Points, in no order, along strands that fork, close into loops and pass close to each other.
In the rows, 128 means zero.
Two points are linked if the straight distance between their rows is under 96.1. Some points are linked to none.
zized: [152  91 161 198 198 131 116 164 140 138 105 127 118 138 171 154 140 132
 177 131]
ful: [119 121 111 107  97 181 178 172 187 145 149 120 121 140 174  99 121 126
  88 161]
Gipu: [148 190  97 117 121 109 115 100  80  99  98 123 168 134  96 114  86  95
  79 112]
luma: [164 158 104 148 124 154 153 148 141 134  89 110 114 162 110 127 126 109
  95  92]
Som: [166 163 135  79 111 117 170 184 117 132 131 116 167 132 102 129 105 132
  91  76]
vikav: [184 143 151 194 164  99 104 112  72 117 111 125 109 108 123 137 120 148
 122  84]
Fariv: [111 129 137 120 170 118  44 129 167 122 122 145  91 140 132 125 123 165
 151 120]
dag: [154 173 144 119  91 174 141 205 144 149 113 122  89 123  54 137 114 108
 160  88]
Rotu: [105 137 153 105 156 147 132 185 193 157 155 124 119 119 113 106 104 167
 197 118]
zozes: [138 163 108  91  71 169 162 185 140 157 120 121 112 147  60 133 143 114
 146 104]
keler: [132 136 136 161 119 131 161  75 118 122 132 108 150  98 169 113  86 119
  63 129]
Pekis: [116 130 151 161 121 123  95  66 147 166 139  74  72  94 126 174 143 177
 156  89]
naz: [135 166  65 123 150 159 120 108 169 136 104 104 102 163  84  88 121 165
 144  84]
Pudod: [ 86 103  84 137 158 121 135 100 169 129 122  66 179 152 175 137 138 106
 121 176]
Duku: [117 121 127 135 154  84 147  49  87 133 146  98 201  95 139 133 111 145
 151 134]
Zazan: [119 163 159 128 128 101 171 160 100 165 141 145 190 122 155 128 101  81
 114 171]
luz: [170 103 102 168 134 141 142  95 118  92  92  99 105 135  95 134 146 142
 113  59]
ketu: [ 99 119 111 116 130 120 105  85 131  75 119  92 182  97 188 122  69 111
  67 144]
Tuto: [ 72 116 130  53  98  90 104 115 157 151 167 120 138 131 135 172 161 138
 135 158]
Nugig: [156 169 161 143 129 126  89 117 106 109 129 175  92 109 143 104  90 139
  71 112]
sedok: [161 164 155  64 110 105 142 189 115 123 149 138 141 112  73 131 111 150
 137  63]
fiva: [107  97  99 158 188 128 135  99 133 121 134 143 152 150 133  73 130 154
 173 152]
kap: [154 127 103 145 159 150 186 138 119 103 129 138 180 134 145  58  90 131
 108 132]
podi: [127 112 120 122  79 117 151  84 119 144 124  77 113 131  79 175 174 134
 129  80]
fep: [115 160 124 166 159 108  82  91 123 159 114 136  95 154 103 126 146 138
 168 122]
vurak: [167 112 134 183 103 149 154 112 120 119  97  86  83 118  99 161 153 122
 111  62]
tomuf: [157 167  95 117  92 153 131 148 121 105  93 123 138 155 145 132 107  71
  37 142]
toz: [ 71 141 119  82  98  80  88  56  94 121 149 137 161 109 133 142 124 101
 121 175]
duz: [148  94 180 167 166 151 101 180 185 112 128 105  89  94 165 150 100 161
 153  96]
nonu: [154  78 153 146  85 134 201  98  79 116 152 143 130  93 122 127 150 138
 110 109]
Sov: [130 120  79 157 177 136 158 108 117 113 117 134 171 159 123  61 117 125
 145 152]
palad: [133  86 170 112 123 136 169 199 122 128 157 165 135  96  85 119 139 139
 201 112]
Kadon: [128  96 144 152 162  97 166  90  81 126 131 108 207  96 158 142 117 127
 147 147]
nur: [136  64 124 170 130 126 119  78 104 120  87 106 102 128 138 197 196 119
 143 132]
natip: [129 159  81 100  79 156 122 111 142 107 113 101 128 143 156 126 114  82
  31 158]
pepa: [ 91  66 139 115 132 136  88 143 158 118 127 148 100 140 156 151 163 130
 148 165]
musu: [125 152 146  79 117 165 145 197 172 136 157 153 114 103  99  93  91 163
 164 103]
Far: [144 154 118  82 168  94  81 137 108  95 121 156 162 146 106 110 103 140
 123 119]
Bisib: [137 168  52 110 138 145 166 145 124 137 111 104 185 176 113  91 120  94
 119 150]
Gefes: [161 156  59 127 114 164 174  90 118 119 123 122 128 151  86  61 121 153
 106  95]
nul: [111 176  85  86 107 117 139  84  92 144 163 173 149 137  92  65 123 139
 145 157]
fene: [161 103 159 118 125 123 180 191  90 124 137 153 147 115  74 125 139 132
 178  88]
Ked: [ 83 112  90  88 148 107 122 107 132 109 152 123 190 138 143 101 125 122
 137 181]
pom: [115 150 144 131  70 130 181 106 118 181 156 120 105 115  74 123 146 137
 159 102]
vufi: [174 132 165 193 111 141 163 164 127 149 106  86  96 117 115 176 139 108
 123  74]
Pusak: [135 155 143 149 112 134 140  92 153 138 128  93 121 110 170 134  91 133
  41 112]
pavas: [136 120 100  76 121 135 107 138 111  95 127 172 106 140  52  91 143 159
 170  95]
Zokik: [107  81 128 139 114 122  88  78 120 130 108 115  82 130 115 185 187 138
 148 124]
veko: [163 150 143 184 143 106  96  97  93 121  98 116 114 123 131 160 126 114
  92 103]
Segu: [170 126  98  80  85 162 161 170 115  94 122 146 128 139  95 102 133 132
  98 100]
nus: [150 151  65 102 130 186 138 172 133 125 123 176 127 162 119  63 128 140
 143 147]
Med: [ 83 134  86 142 133 133  74 101 106  85  96 138 153 137 173 101  97  63
 108 200]
Tema: [ 74 110  99 115 155 124 136  93 180 155 161 106 140 147 147  98 139 166
 163 160]
vulu: [149 123 138 147 125  98 138 134  65 118 100 137 175 143 116 163 141  72
 118 141]
zuseb: [ 78  77 109  65  92 101 118 108 137 117 165 122 145 136 132 158 188 123
 131 173]
Reki: [147 136 127 114 150 106  92 136 103  79 109 150 162 137 135 121 101 113
  93 129]
nal: [136 171 150 181 151 116 107 145 141 167  92 108 114 157 154 166 122  88
 109 133]
sero: [169 113 125  86  94 118 140 136  77  73 125 164 141 125  87 121 136 124
  90  95]
zepup: [ 98  88 155  89 114  84 123  73  92 119 153 126 178  73 174 184 145 130
 120 171]
zop: [124 103 169 176 135 133 148 124 112 165 155 125 102  83 101 134 150 162
 220 112]
duve: [140 137 129 115 176  92 102 127  71 100 130 192 171 134 105  88 108 132
 157 139]
Dez: [112 133  88 163 156 107  72  80 116 120  77 119 123 165 119 157 152  87
 124 152]
Tik: [ 99 138 105 152 138 100  46  54  86  97  88 131 130 134 133 146 120  88
 117 159]
firaf: [108 142 106  77  87 145 132 116 142 111 161 157 128 116 163  95 115 130
  68 167]
kimab: [154 145 181 111 101 116 104 160 113 114 156 123  88  65  76 158 113 158
 155  60]
vozen: [139 126 175 146 137 140  75 168 116 108 147 180  62  85  91 110 112 158
 186 100]
faki: [158 105 176 153 148 119  93 187 118 114 105 152 113 141 158 177 143 100
 137 132]
bis: [137 150 178 137 140  68 100  78  68 143 162 143 132  67 152 163 122 153
 137 130]
navi: [116 150 133  81  67 130 173 171 135 174 137 109 131 144  79 157 156 105
 138 117]
kabal: [117 163 128 105  72 147 181 167 154 182 134 109 125 151 128 146 140  96
  92 140]
pubaf: [108 109 148 180 150 125 138  79 142 175 130  93 119 115 161 156 151 150
 152 138]
Nafel: [139  83 159 141 160 111 127 108 130 137 111  76 157 105 187 199 143 140
 123 133]
dafis: [103 171  89 115 103 121 138 124 114 136 103  93 178 152 137 136 113  53
  86 174]
Fidop: [ 93  83 142 113 132 112 112  67 129 103 169 168 129  87 170 105 124 173
 119 158]
peb: [126 160 174 134 115  89  71 124 123 167 122  98  91 115 143 217 144 123
 108 114]
Zomi: [106 114 134  60 108  89 167 121 137 123 174 119 187 102 148 143 119 143
  98 132]
duse: [134 159 134 177 124 134  95 118 157 149  83 104  73 154 149 178 138  92
  82 118]
sefo: [100  92 108  90 113 132 154 176 150 143 129 111 140 168  81 144 183 112
 191 138]
perad: [105 168  77  88 122 129 134  92 129 158 153 143 137 161  83  77 136 152
 166 138]
Kove: [135 109 146 152  92 147 113 151 127 130  95 141  75 146 122 171 162  89
 119 124]
Bug: [163  96 148 159 146 109 150 128 113 124  96  75 164 127 163 198 139 106
 102 105]
dod: [130 111  76 164 109 186 119 111 151 112  94 147  52 161 116  98 163 113
 123 137]
Bisa: [ 93 143 176 136 130 111  98 129 164 180 146 127  96 119 174 163 126 141
 124 151]
duk: [143  93 182 113 160  81 127 163  85 141 146 135 153  85 140 183 158 161
 198 125]
madi: [116 110 105  87 136 139  85 121 137  86 138 185 104 137 124  81 127 162
 125 148]
Losal: [118 146 138  73  95 110  98 155 134 139 128 119 109 136  61 166 147 134
 158  90]
lasep: [113 139 148 120 154  82 140  90 129 178 178 109 151 110 117 132 129 180
 196 102]
gad: [ 95 108 158  77  81 103 184 124 141 157 188 134 158  93 151 147 141 135
 116 143]
Sapil: [147  98  96 169 121 157 187 112 126 120 108 114 130 148 134 107 145 105
 100 128]
kir: [156 132 155 180 178 141  99 169 171 125 108 108  92 134 156 131 102 145
 128  91]
veb: [148 126 175 143 102 136 129 203 125 143 106 152  92 143 131 169 146  82
 128 131]
kom: [142 138 141 126 148 122 173 177  88 137 125 167 185 147 124 100 115  94
 137 158]
lezef: [156 137 168 113 163  90 148 166 117 121 137 116 196 107 161 148  86 130
  92 108]
tuzig: [131 135 156 113  90 135 129 136 152 132 136 113  95 108 125 145 120 147
  99  93]
folav: [ 98 139 139  98 134  80  80  54 145 143 145  86 143 107 151 181 125 165
 115 117]
kasin: [134  87 119 118 138 138 100 143 179  87 104 107 122 153 170 159 133 123
  82 128]
sege: [153 137  97 160 191 133 114 170 147 124  81 142 127 188 115 115 138 109
 167 122]
Zifu: [146  55 183 146  96 161 131 138 141 100 136 113  77  57 140 179 137 154
 137  94]
geg: [119 131 205 140  93 147 115 186 153 159 148 144  66  88 138 170 120 121
 145 131]
mok: [104  98 147 147 174  96 110 120 109 168 125 132 152 140 145 164 171 130
 199 171]
Soz: [111  89 120 111 125 114  89  83 136 110 124 113 106 128 117 157 159 160
 135 108]
kulef: [134 113 117 116 111 131 212 127 125 144 160 118 162 133 100  92 134 148
 149 107]
zim: [141 112 153 118 112 104 136 101  76 121 158 168 121  95  89 113 142 160
 154 100]
bipi: [140 139  50  89 118 164 170 135 117 114 147 150 164 147 115  49 135 138
 125 157]
togat: [127 141 178 145 145 101 113 120 121 133 138 134 155  87 194 147  82 120
  80 151]
safa: [163  55 145 173 115 163 118 130 137  77  92 122  75 119 144 166 155 121
 112  95]
Nuse: [115  82 163 103 133 127  86 134 152  96 151 158  93  84 129 136 129 179
 155 106]
Vuma: [171 178 152 187 123 144 108 130  96 132 107 174  69 125 131 103 108 114
  82 114]
gudu: [127 189 108 168 154 114 124 107  66 140  95 151 164 147 113  90  97  77
 134 159]
lodo: [119  92 160 142 152 117 177 155 138 147 145 127 176 119 186 138 122 122
 127 159]
bipad: [135 156 139 188 146 131 126 140 124 170 108 122  83 144  98 132 140 122
 167 105]
bupi: [150 114 100 146 155 135 128 107 150  74  95  79 169 140 165 129  87 117
  59 110]
Lup: [139 128 117 162 133 100 163  92  48 122 107 127 181 137  96 131 141  84
 136 136]
gudo: [ 90 146 153  92 133 104  58 126 164 157 152 126  88 117  96 159 132 166
 194 107]
Mubaf: [104 122 149 167 117 122 183  89 123 179 158 120 135 113 149 120 137 138
 141 146]
Timu: [107  89  95 110 133 131 102  84 151  60 129 106 155 113 181 113 102 128
  64 156]
rada: [ 97  87 104 157 147 159 127 112 155 136 120 127  87 146  87 112 167 149
 215 130]
Nalo: [115 125 158 113 109 113 172 169 130 156 144 125 173 133 164 161 130  90
  99 163]
tof: [133  71 144 147 161 138 176 156 139 122 140 137 162 131 162 112 132 140
 149 143]
Vive: [118  60 105 152 119 172 132  90 153  93 127 141  72 124 118  89 149 166
 145 113]
Mokun: [167 147 103 122 132 170  89 187 150 102  75 153  83 173 115 127 131 111
 116 106]
kal: [107 114  93 157 131 138 158  67 140 116 131  85 155 125 164 102 108 124
  85 147]
Sef: [157 143  88 142 134 180 130 148 120 111 106 186 112 156 145  66 114 116
 108 164]
sebad: [161 151  56 134 103 178 173  99 131 110 117 118 127 140 129  68 111 136
  64 120]
Tosa: [176 133 156 140 126 105 145 176  79 126 109 143 152 141 109 158 140  92
 122 108]
bepov: [188 139 142 129 116 106 130 144  70  96 100 138 136 135  90 145 129 106
  88  82]
durus: [101 146 202 142 114 117 110 150 152 182 166 135  74  80 166 163 121 147
 141 134]
dofo: [132  81 175 100  89 163 117 185 159  92 139 158  78  91 135 144 120 134
 117 113]
Refog: [141 125 164 128 138  89 104  96  79 117 153 166 125  85 125 136 131 162
 135 111]
Doz: [105 160  90  67  90 163 115 143 190 152 137 108  95 151 110 119 133 147
 126 123]
tukop: [ 80 146 123  54 104  96  81  95 170 141 160 123 122 133 131 146 133 153
 113 143]
Dono: [159 183  93 110  93 151 132 124 126 134 101 122 105 157  91 121 125 125
  82  90]
tob: [108 146 104  54 109  96 141 104 143 110 152  89 196 119 138 133  98 130
  70 123]
bilu: [137 123 110 165 121 134 122 143 117 140  78 139  89 175 102 160 181  74
 147 133]
femaz: [101 168  54 119 122 133 126 117 116 130 106 108 171 173 122 109 136  61
 120 190]
nede: [168 152 141 120 143  96 175 167 108 127 122  96 196 133 119 147 103 113
  96  87]
Tigoz: [112 117 161 157 108 102 144  93  58 132 123 127 176  78 176 166 112  78
 104 175]
siton: [ 64 145 109 115 149 112 122 101 164 179 153 120 154 154 155 113 133 125
 155 195]
von: [ 93 171 125 104 111  84 112  87  60 132 138 161 179 115 110 120 106  90
 135 165]
rof: [136 156  94 125 151 132 191 168 111 152 121 129 198 168 120  92 120  96
 141 163]
Ravo: [122 137  76 107 135 145 171 123  97 114 154 170 185 131 131  40 109 123
 134 183]
kuru: [140 115 141 146 124 117 132 122  66 115 125 189 130 135 108 105 145 103
 134 153]
sek: [131 105 148 154 131 151 130 155 135 124 126 172  98 136 156 110 132 121
 126 153]
pumad: [129 147  61 148 123 164 162  77 136 105 115  97 150 135 149  68 101 114
  69 146]
vipa: [149 132  90 113 161 141  79 165 143  99  82 149 114 186 103 117 137 125
 142 120]
kon: [110 101  88 117 165 140 106 120 178  84 124 103 157 146 185 101 102 128
  89 167]
pizup: [ 94 146 162 148 133 108 122 135 156 201 131  98 127 141 160 185 145 113
 144 160]
vuz: [152  76  85 126 117 141 173 111 124  84 121 103 147 144 114 114 153 128
  98 107]
Miluk: [122  92 128 142 196 116 139 101 138 112 151 137 159 118 149  85 108 182
 161 128]
zum: [116 143 128 143 122 130 207 102 130 178 159 110 157 130 131  91 120 140
 137 134]
togeb: [101  97 139 140 162 128  59 130 152 121 117 168  83 148 142 131 152 143
 162 156]
bupat: [133 155 107  70 157  91 111 125 121 109 144 142 168 144  84  97 110 164
 150  97]
suk: [124 144  81 128 174 133 119 124 166 103 101  88 184 160 162 106  85 116
  93 142]
buro: [170 170 160 116 154 109 125 188 117 129 140 133 127 113  89 112  98 156
 155  65]
tuk: [178 204 155 152 142 104 130 159  94 149 135 132 117 120  92 104  94 147
 128  73]
dezo: [119 120 181 102 125 130 117 208 137 141 150 174 110 102 103 133 125 133
 187 126]
bira: [128 120  64  73 130 157  62 135 143  68 120 166 107 160 132  92 137 139
  97 157]
vipu: [127  70 179 147  92 189 118 157 176 100 134 124  59  70 121 165 129 133
 142 113]
rik: [ 99 121 124 133 168 101  89  82 136 130 129 121 148 133 149 133 121 144
 137 149]
zimal: [ 89 166 150  94 131 102  91 132 148 179 152 143 108 139 102 137 132 146
 180 130]
Piro: [115 131  88  73  86 146 137 136 165 126 130  94 115 153 109 135 151 131
  95 119]
Desiv: [145  74 140 132  68 153 180 121 106 106 134 128 103 108  98 137 157 129
 111  94]
zar: [ 91 191 118  75 117 104  76  98 152 167 148 145 106 146 110 124 118 145
 132 143]
gon: [130 158 133  70 111 140 123 141 159 120 162 140 106  97  79  94  96 184
 159  72]
Kituf: [151 162 175 135  97 136 137 190 123 145 141 117  92  92  64 150 117 122
 164  83]
gemed: [125 152 131 132 157  92  92  92 144 147 114  69 142 135 131 179 124 145
 112  96]
gekal: [146 169 108 124 165 104 116 140 126 139 100 108 144 170  82 129 131 133
 144  88]
Zopit: [ 98  52 119  87 101 135 131 143 151 102 147 132 118 134 132 142 180 130
 140 153]
gebe: [ 87 142  97 120 176 132  90 119 148 131 141 172 139 156 156  71 118 134
 152 199]
ralu: [129 115 118 147 138 138 177 117  93 106 145 178 169 114 152  55 101 113
 113 174]
tud: [ 92 122 175  90  93 121 161 150 160 164 181 146 115  91 136 139 130 149
 145 131]
Pup: [103 124 142 126 116 100  72  87 135 154 111  96  98 130 143 214 168 122
 116 132]
Nulig: [111 104  77 128 128 110 106  38 103  80 115 100 156 126 119 125 132 121
 103 133]
mopu: [160 138 145 163 192 115  86 137 153 106  97  99 136 136 177 147  88 137
  90  99]
gep: [113 101 100 117 113 117 127 143  81  92 112 151 177 150 137 128 151  48
 121 201]
bef: [147 129 153 176 143 165 131 174 133 134 118 175  83 136 127  91 124 127
 164 130]
kav: [141 168 158 166 149  87  87 103  60 109 104 116 173  88 164 151  71  92
  94 127]
Zem: [119 152  87 112  89 188 180 169 165 171 131 123 109 154  95  97 141 127
 159 136]
Bepo: [ 94 120 131 168 135 135 115  65 176 166 136  86  87 125 144 138 143 167
 150 119]
Duziz: [128 160 195 144 146 100 109 185 146 180 162 106 102  92 154 169 109 153
 163 108]
delo: [138  81 188 131 116 115 154 112 109 141 159 124 123  60 169 173 145 163
 137 122]
dekup: [141 166 165 128 140 109  69 170 103 131 138 163  79 116  64 125 126 149
 190  90]
piv: [123 145 127 127 138  96  94  88  98  84  99  88 183 102 158 148  67 101
  72 115]
fav: [113 118 165  98 143 108  57 126 148 118 154 130  86  85 102 154 130 185
 190  89]
pineb: [172 189 112 166 153 120 145 163 110 156  80 110 130 168  89 126 124 101
 126  89]
vavuz: [111 110 142 117  79 174 135 156 140 129 139 162  73 110  85 118 143 129
 163 132]
lifun: [119 141 109 141 106 136 131  73 101 120 134 164 111 123 131  89 124 122
  90 157]
sar: [100 158 102 112 135 110  37  91 129 102 101 143 120 147 141 129 111 108
  93 166]
Tofez: [121  87 122 150 140 166 104 137 208 107 111 105  79 146 175 136 128 139
 105 123]
Givan: [102 171 111 138 143 149 107 140 126 158 126 183 121 154 159  83 112  97
 126 206]
Gero: [164 153 124 125 142  98 156 107 111 112 123  84 176 122 119 133  90 137
  76  75]
rupal: [171 152  83 142 109 189 128 151 124  94  91 161 111 161 156  98 114  84
  61 153]
Vak: [125 197 114 157 156 130 104 128 102 158 104 167 135 160 128  89 103  94
 132 171]
kurib: [ 90 119 176  99  68 138 164 170 145 179 165 147 100 104 115 153 148 115
 161 149]
Bur: [121 192 108 122 121 165 131 148 155 176 127 154 104 153 128  91 113 138
 125 147]
soge: [117 159 183 109  89  93  77 130 110 156 143 154  87 110 131 185 142 118
 101 134]
Podil: [147  82  68 145 147 147 150 104 143  85 105  95 125 160  95 105 158 147
 136  90]
lamon: [138 161 158  94 131 131  57 197 158 125 112 145  79 139 111 152 115 128
 128 100]
sepon: [128 167 174 202 134 133 140 143 131 195 148 115  76 106 116 124 119 140
 179 111]
kup: [153 135 123 161 131 137 124  98 159 108  99  82 118 132 164 150  99 123
  39  96]
bom: [111  89 151 132 175  96 106 132 128 150 120 115 161 130 175 190 153 125
 161 166]
Mikem: [159 108 169 116 110 112  95 135  99  95 133 128  93  84  91 163 137 163
 133  63]
liviz: [ 96 113 107 141 138 100 162  99 101 159 127 108 180 155 116 140 164  98
 169 171]
dinep: [107 107  81  51  99 121 135 131 172 108 145  74 158 155 124 148 163 126
  94 132]
gepiv: [ 87 111 146  96 138  80  97  68 133 144 146  90 169  96 179 191 130 143
 120 158]
saro: [106  93  98  86 155 101 166 115 128 118 159 118 194 138 121 103 141 147
 161 145]
zod: [131 182 104 109 136 124 113 126 143 153 124 110 113 154  72 116 123 156
 153  83]
renon: [127 154 171 152 122  87 129  90  47 128 127 120 185  62 169 156  82  95
 106 141]
supa: [118  75  80 106 121 156 117  94 142  71 141 147 103 135 121  74 150 166
 121 133]
Zinez: [124 119  93 109  89 183 181 125 179 125 153 112 108 127 149  79 122 157
  81 129]
bip: [141 168  96 121 166 148 132 127 182 134 121  94 135 152 129  82  91 176
 112  89]
Losov: [156 179 119 148  75 145 164  86  99 146 120 124 101 127  99 112 121 118
  66  99]
teseb: [147 120 158 131 159  97  68 143 100  94 108 155 132 133 145 158 123 118
 110 130]
Sofav: [130 132 175 189 125 142 180 142 115 177 157 146  97  96 117 103 124 146
 184 120]
manu: [152 120 160 127  91 119 188 108  89 130 167 151 125  81  99 103 126 164
 130  82]
dativ: [162 111 141 145 120 146 213 173 104 136 136 139 149 127  92  98 135 128
 158  98]
nivo: [116 153  81  77  92 173  76 141 164 127 115 147  65 153  99 116 145 138
 122 128]
Sipe: [116 106 102  82  91 181 140 132 196 102 155 117  87 113 142  93 117 175
  93 117]
rim: [147  80 113 193 118 169 194 138 141 128  99 118 109 155 144 135 170  86
 125 135]
zis: [130 128  87 162 141 134 118 118 132 126  80 124 113 178 121 141 158  86
 121 143]
tabib: [132 162 129 132 112 124 158 154  98 173 125 151 127 157  85 118 148 101
 153 134]
mebi: [154 187 172 151 140 102 107 182 126 161 109 112 125 145 143 175 111  95
  92 118]
Lurep: [103 162  87  80  91 149 167 126 145 183 162 130 126 153  87  88 146 146
 174 137]
nug: [134 129 149  93 127 127 135 172 174 118 136 116 153 131 177 145  97 125
  65 130]
Mumar: [182 118 161 156 143 109 104 130  88 103 121 109 102  93 108 157 125 165
 128  52]
lel: [104 176  82  94 119 104 126  90  69 120 133 153 182 139  96  79 109  95
 145 169]
migab: [ 71 125  80  73 151 118  91 113 149 113 159 152 158 148 148  82 132 132
 146 204]
fovum: [104 127  76 100 126 135  76 108 148  97 116 127 121 163 142 118 144 106
  97 172]
Gabof: [ 83 112 134 111 138  85 139 106 112 176 151 119 168 139 120 165 168 127
 193 163]
nise: [108 115 108  96  67 118 196 117 120 150 153  92 163 139 116 144 168  98
 101 150]
demud: [153  95 200 155 140 116 161 160 103 133 157 150 129  70 169 142 124 156
 136 116]
rapon: [104  95 123 137  94 158 149  72 147 128 159 134  81 107 106  92 141 172
 152 113]
Rodit: [105  88 106  74 135 109 147 163 132 121 146 134 171 159  98 125 167 133
 175 139]
tenad: [134 123 185 119 102 158 127 226 147 140 132 156  87 114 111 156 129 101
 158 125]
pofe: [116 149 116 124  82 166 195 150 149 173 146 121 130 140 159 110 130  96
  78 171]
gitav: [147 104 137 180 201 134 111 173 147 125  93 141 127 177 159 129 135 109
 165 143]
Duna: [124 164 142  80 152  81 133 130 136 152 173 132 156 115  96 112 111 182
 178  84]
bem: [175 136 115 129 105 199 147 192 146 105  98 135  88 128  65 115 118 118
 147  75]
bedag: [155 196 146 122 142  91 126 131  85 145 134 150 149 127 102 105  97 132
 120 108]
dega: [108 133 106 115 117 152 116 112 126  88 138 167 139 111 183  69  86 107
  73 193]
bof: [134 159  93  76 120 110 138  96 135 108 134  89 170 137 111 119 103 145
  77  96]
punum: [139 115 116 184 133 151 130  61 101 105 123 164  95 123 135  70 119 142
 102 136]
pegid: [125 120 160 127 133  91 133  65 110 165 176 107 120  78 115 148 141 194
 198  95]
fuze: [110 114  91 123 109 186  97 144 180 120 112 140  57 156 115 113 154 127
 139 142]
ninus: [152  93 147 203 118 170 189 154 151 145 104  98  93 125 130 147 147 106
 148 104]
Bizul: [159  64 144 168  82 176 155 135 122  87 108 142  73 116 124 138 155 115
 111 101]
tev: [139  86 192 127 115 130 136 133 140 127 160  98 100  41 148 179 127 181
 154  87]
Rar: [145 191 130 122 163 116 127 127 152 147 133 102 145 132 129 104  82 163
 106  85]
mikuz: [148 106 114 187 164 112 135  69  75 104  94 114 162 126 129 136 134 113
 131 129]
Vuzo: [ 86 176 149 144 160  94 122 125 142 199 140 117 151 148 152 140 118 111
 150 175]
Zul: [150 104  99  93 155 143 142 157 151  87 125 131 152 147 116  86 117 165
 123  98]
vuvo: [130 139  68 144  93 158 133  84  99 105 111 149 106 151 120  86 147  92
  87 166]
par: [118 166  86 159 149 106 140  92  82 138  94 111 183 156  97 111 118  81
 146 147]
fitup: [ 84 105 138 113 153 134 131 139 197 162 148  96 123 133 141 131 129 168
 174 127]
Gare: [128 114 165 136 144 160 103 194 136 128 134 190  83 116  96 102 121 138
 205 133]
rilu: [136 164 144  97 175 107  42 166 158 119 113 140 109 150 129 136 104 152
 122 102]
bazo: [148  88 147 173 179 129 166 118 123 122 140 131 155 105 159  96 110 166
 142 117]
Bisit: [100 107  82 166 116 125 104  84  81  82  83 116 156 132 157 132 131  46
 108 179]
neb: [134  87 143 131 129 142 141 159 148 123 121 116 115 125 102 147 147 139
 162  97]
ruv: [119 123  73 159 100 155 119  92 107  93  95 139 116 150 148 109 147  52
  81 190]
Zutam: [161 122  91  89  91 193 141 188 150  93 110 139 101 138  85 102 129 137
 130  95]
Zovit: [113 112  91  90 107 169 148 193 161 137 123 136 114 167 101 111 166 113
 170 151]
Bel: [116  64 150 152 151 162 102 145 197 108 118 106  84 115 164 151 128 161
 147 116]
Mabur: [109 123 142 103 147  70 154  70 110 156 172 110 193  98 135 147 127 164
 175 128]
Zisa: [105 100  89 139 105 125 191  99 114 143 142 100 170 147 126 122 170  92
 125 175]
muro: [143 167 178  99 102 137 147 207 132 154 152 181 113 106 143 115  99 121
 105 130]
sutu: [123 128  73 151 145 148 159 139  97  89  98 130 191 148 155  72  94  60
 122 184]
fegum: [137  99 129 134 111 149 103 138 142 100 107 149  90 148 146 139 145 106
  87 141]
fizut: [111 139  94  88  68 113 167 113 109 128 133  92 178 138 121 147 142  72
  73 158]
bot: [127 175 192 125 111  69  86 119  83 164 163 156 101  83 141 177 130 135
 124 131]
gabi: [158  52 150 170 172 133 114 143 130 103  98 121 117 125 162 169 159 141
 169 118]
bulum: [107  99 150 182 133 162 136 137 146 158 130 120  85 111  89 139 155 135
 226 130]
gaz: [ 83 114  98 105 116  88  91  60  96  96 122  98 178 119 141 150 122  95
 115 163]
rutin: [122 146  91  85 143 144 134 199 167 140 117 127 160 182 149 119 130 104
 124 172]
mupuf: [164 143 130 204 131 133 108  85  89 115  88 147  86 134 130 127 130  99
  86 118]
lik: [131 169 136 155 168 104 129  91 145 161 130  78 144 131 134 131 101 153
 113  95]
sep: [112  88 118  81 121 104 112 110 156 108 136  85 150 137 137 172 151 148
 105 116]
Met: [111 139 126 103  94 121 141 107 117 133 148 149 138 125 135 115 126 113
  89 162]
Topid: [155 180 185 163 155 103  84 184 130 159 128 122  91 116 154 160 105 131
 121 108]
Zuda: [142  87  87 165 144 117 113  48  77  71  93 131 140 129 109 118 148 121
 114 123]
Nisir: [104 117 114 155 143 146  91 109 119  90 112 172 129 132 182  92  98  85
 100 200]
bal: [151  96 166 124 142 144 149 190 165 101 133 139 141 124 189 126  96 130
  86 123]
nak: [139 132 129 172 149 143 156  92 130 129 140 138 118 119 138  72 103 163
 118 117]
bozuv: [123  84 158  89 133 143 105 181 160  90 150 182 106 106 146 106 117 160
 140 125]
Zil: [161  72 150 191 148 136 113 108 109 113  92 114  90 112 155 179 167 134
 139 112]
mupub: [129 121 165 147 134 110 107  86 119 159 150  83  86  71 115 176 145 186
 194  90]
reden: [163  92 189 141 134 135 153 192 129 118 138 146 125 103 155 140 117 136
 130 103]

How many points has the smallest loop of links through each point below? Write 0 if it is on no loop.
von: 21
mupub: 21
par: 22
Desiv: 15
Med: 9

A tip is a point with one link. Name the tips that can be reached along the links from each point below, in the order of the rows.
bis: dod, Mokun
lodo: natip, Bug
zimal: lamon, nug
gebe: Nugig, Sipe
sepon: fep, rada

A piece is two or more points that can be reached from each other along the links. Count, over all rows, the pieces, the separate loops (a circle has one, a figure eight two, a Y none), the forks (points with three links) and the tips (points with one).
pieces: 10
loops: 7
forks: 18
tips: 24

Name the points in between on the shortest way along the links from the first point to the second, in order.
Tema / zum: siton Vuzo pizup Bisa durus geg tenad dezo palad fene dativ kulef
folav / luma: gemed lik Rar bip naz zod gekal pineb
bot / Doz: soge peb Pup Zokik Soz sep dinep Piro
ful / mikuz: pofe kabal navi zozes dag bem Zutam Segu sero bepov Tosa vulu Lup
